Points on a hilly landscape, in no order, each with its height.
From any point a ball rolls to the lowest of the 5 points nearest to it. It stops when none of these is lower. Distance is the straight distance between rows; heights are no part of it.
Q958:  66 105 110 108 111  89 145 115 133  96  96 103 115 155  (h 3.01)
Q469:  74  55 113  94  97  97 127 102 156 109  71 113  64 100  (h 2.94)
Q932:  87 159 108 120 125 109 136 120 108 117 131 116 139 170  (h 2.29)
Q813:  69  87  96 102 118  86 140 103 161 118  93 122  95 158  (h 2.99)
Q345: 162 104  50  94  85 114  36  80  70  97 108  94 108  70  (h 3.33)
Q752:  63 110 121 116 103  99 114 119  80  77  89  83  92 134  (h 4.00)
Q215:  62  70 105 100 110  87 141 100 154 107  85 115  88 142  (h 4.03)
Q257:  68 146 126 107 138 102 102 110  84  92 110 124 111 160  (h 3.44)
Q409: 159 108  61  91  93 116  32  72  70 111 107 101 105  60  (h 3.13)
Q709:  97  94 120  93 102  98  60  89  53 115  95 100  83  56  (h 0.78)
Q536:  69  60 114  99 102  83 143 104 146  97  84 103  84 118  (h 4.55)
Q150:  79 158 120 117 137 107 118 114  91 104 121 126 128 171  (h 3.07)
Q646: 144  55  92  86  69  94 103  92 145 102  93 101  87  52  (h 0.53)
Q724: 174  84  42  92  63  99  74  89 114  88 103  77 118  67  (h 1.74)
Q996: 136 102  87  89  92 115  45  81  63 111 104 100  93  45  (h 2.02)
Q715: 148 103  65  81 103 113  35  69  64 109 107 104  95  55  (h 2.81)
Q474: 160 109  40  92  88 116  28  72  70 102 110  92 109  65  (h 3.61)
Q859: 158 108  10  93  97 106  19  61  79 100 103  88 100  96  (h 3.22)
Q720:  67  94 131  76 122  75  72  83  56 118  95 105  78  69  (h 1.29)
Q585: 151  54  81  80  68  96  98  92 153 100  92 104  85  42  (h 2.87)
Q113: 128  93  96  87  98 108  43  77  62 116 106 103  91  37  (h 1.61)
Q440: 119  53 112  94  79 110 103  97 159 117  82 119  54  60  (h 2.53)
Q908:  76  87 112 115  87  96 129 115 108  82  89  77  93 101  (h 3.93)
Q546: 172 100  26  95  73 109  47  84  87  86 107  83 114  78  (h 2.64)
Q106:  97 151  95 117 122 103 154 124 123 141 139 125 140 160  (h 2.16)
Q981: 119  76  96 105  64  99 120 102 109  85  95  77  93  56  (h 1.37)
Q410: 134 103  87 101  85 115  55  84  66 100 104  90  96  51  (h 2.36)
Q488:  75 135 111 120 126 103 132 117 106  85 111 108 124 169  (h 0.06)
Q419:  68 100 121 111  92 102 108 114  80  76  88  79  94 110  (h 3.37)
Q309:  64 126 122 117 119 106 110 111  78  84  97  99 108 153  (h 3.57)
Q690:  56 108 136  93 128  90  76  97  65 102  82 108  84 116  (h 2.33)
Q570:  77  54 113  96  91  87 136 104 140 101  89  97  82  88  (h 3.10)
Q671:  63 129 131 105 126 105  94 108  74  88  94 114  96 143  (h 3.12)
Q433: 160  80  74  97  61 102  95  98 105  82 104  77 114  51  (h 0.71)
Q444: 168  70  62  83  65  97  91  98 125  89 103  83 117  60  (h 1.90)
Q980:  50  96 138  79 133  78  78  84  61 112  86 103  81  89  (h 2.04)
Q763:  70 100 129 115  99 100  99 105  74  78  82  81  86 103  (h 2.55)
Q717:  80 123  94 106 125  94 151 114 145 124 122 125 129 163  (h 2.44)
Q511: 110  58 104  95  73  93 121  98 135  97  89  95  83  55  (h 1.88)
Q529:  68 106 110 108 118  92 139 113 115  84  97  99 117 153  (h 3.14)
Q441: 150  95  75 107  66 117  73  96  78  87 105  79 109  56  (h 1.36)
Q730:  78  99 122  86 108  90  66  92  52 111  88 103  73  56  (h 0.84)
Q867: 147  78  84  94  65 101 109 102 112  87 105  80 108  49  (h 1.02)
Q725: 123  92  99 110  69 110  93 106  80  83 100  76  99  48  (h 1.80)
Q895:  99  64 107  94  72  98 127 106 129  93  92  89  87  63  (h 1.89)
Q398:  97  92 112 113  79 102 105 107  83  78  97  74  91  72  (h 2.26)
Q912: 149 106  73  91  81 118  46  83  72 100 108  94 104  58  (h 2.93)
Q990:  44 120 135  75 156  65  84  85  67 110  97 126  99 127  (h 6.52)
Q597:  74 132 111 120 121 101 133 114 101  87 106 106 129 170  (h 1.51)
Q397: 130  97  96 106  76 120  76  99  74  95 101  86  94  52  (h 1.92)
Q692:  79 122 100 116 120  98 148 118 123  92 111 109 131 168  (h 2.56)
Q64:  87  99 121  99  94 106  73  93  52 103  94  93  78  60  (h 0.37)
Q858: 109  98 112  83 105 103  56  78  58 118  98 102  85  41  (h 1.13)
Q365:  98 151  91 113 119 109 156 125 132 135 140 124 143 162  (h 2.12)
Q246:  63 109 117 109 108  92 127 114 101  77  93  88 107 145  (h 3.99)
Q260:  62 131 141  90 149  90  84  95  72  98 102 129  97 146  (h 3.66)
Q537:  86 145 102 117 125 101 142 118 119 107 133 123 138 167  (h 0.43)
Q327:  63 106 131  97 117  91  78  93  60  96  87 101  78 107  (h 1.91)
Q487: 107  84 105 101  69 104 108 110  84  82  92  70  94  61  (h 1.75)
Q475: 102 146  89 107 116 107 166 124 133 168 144 132 138 155  (h 2.34)
Q164: 104 108 116 103  89 112  71  91  59  97  95  83  87  63  (h 0.91)
Q742: 101 135  87 105 123 104 159 119 143 143 141 130 141 159  (h 2.27)
Q287:  62  92 113 104  98  91 132 117 108  76  84  82 101 128  (h 4.54)
Q930:  70  99  99  99 122  90 141 108 160 120 103 127 118 162  (h 2.65)
Q177:  69 105 128 107 107 101  74 102  61  91  85  95  82  92  (h 1.35)
Q413: 133  60 101  86  79 100 109  90 151 105  94 105  73  48  (h 2.47)
Q543:  65  78 101 102 108  83 141 111 149  97  89 101  95 139  (h 3.87)
Q747:  95  58 111  91  85 101 116  98 153 110  81 115  59  71  (h 2.35)
Q711: 162 100  22  93  91 111  24  74  76  95  98  91 103  86  (h 3.11)
Q875:  82  68 106 108  82  93 138 108 120  83  86  78  95  83  (h 3.16)
Q726:  64 116 131 106 113 100  98 111  68  81  91  98  93 126  (h 3.55)

Two balls start at each pair of points below. Name the first point that both come to, or write none.
Q410 / Q546 => Q433
Q958 / Q726 => none
Q287 / Q246 => Q488
Q397 / Q763 => Q64

Call two points neighbours if one is among the 5 nearest of the other. Go from one point of each pair to the other, from neighbour to neighbour, staying as low as possible. Name the highest point that can't be avoided.
Q64 / Q646 => Q397
Q488 / Q646 => Q257
Q646 / Q433 => Q867
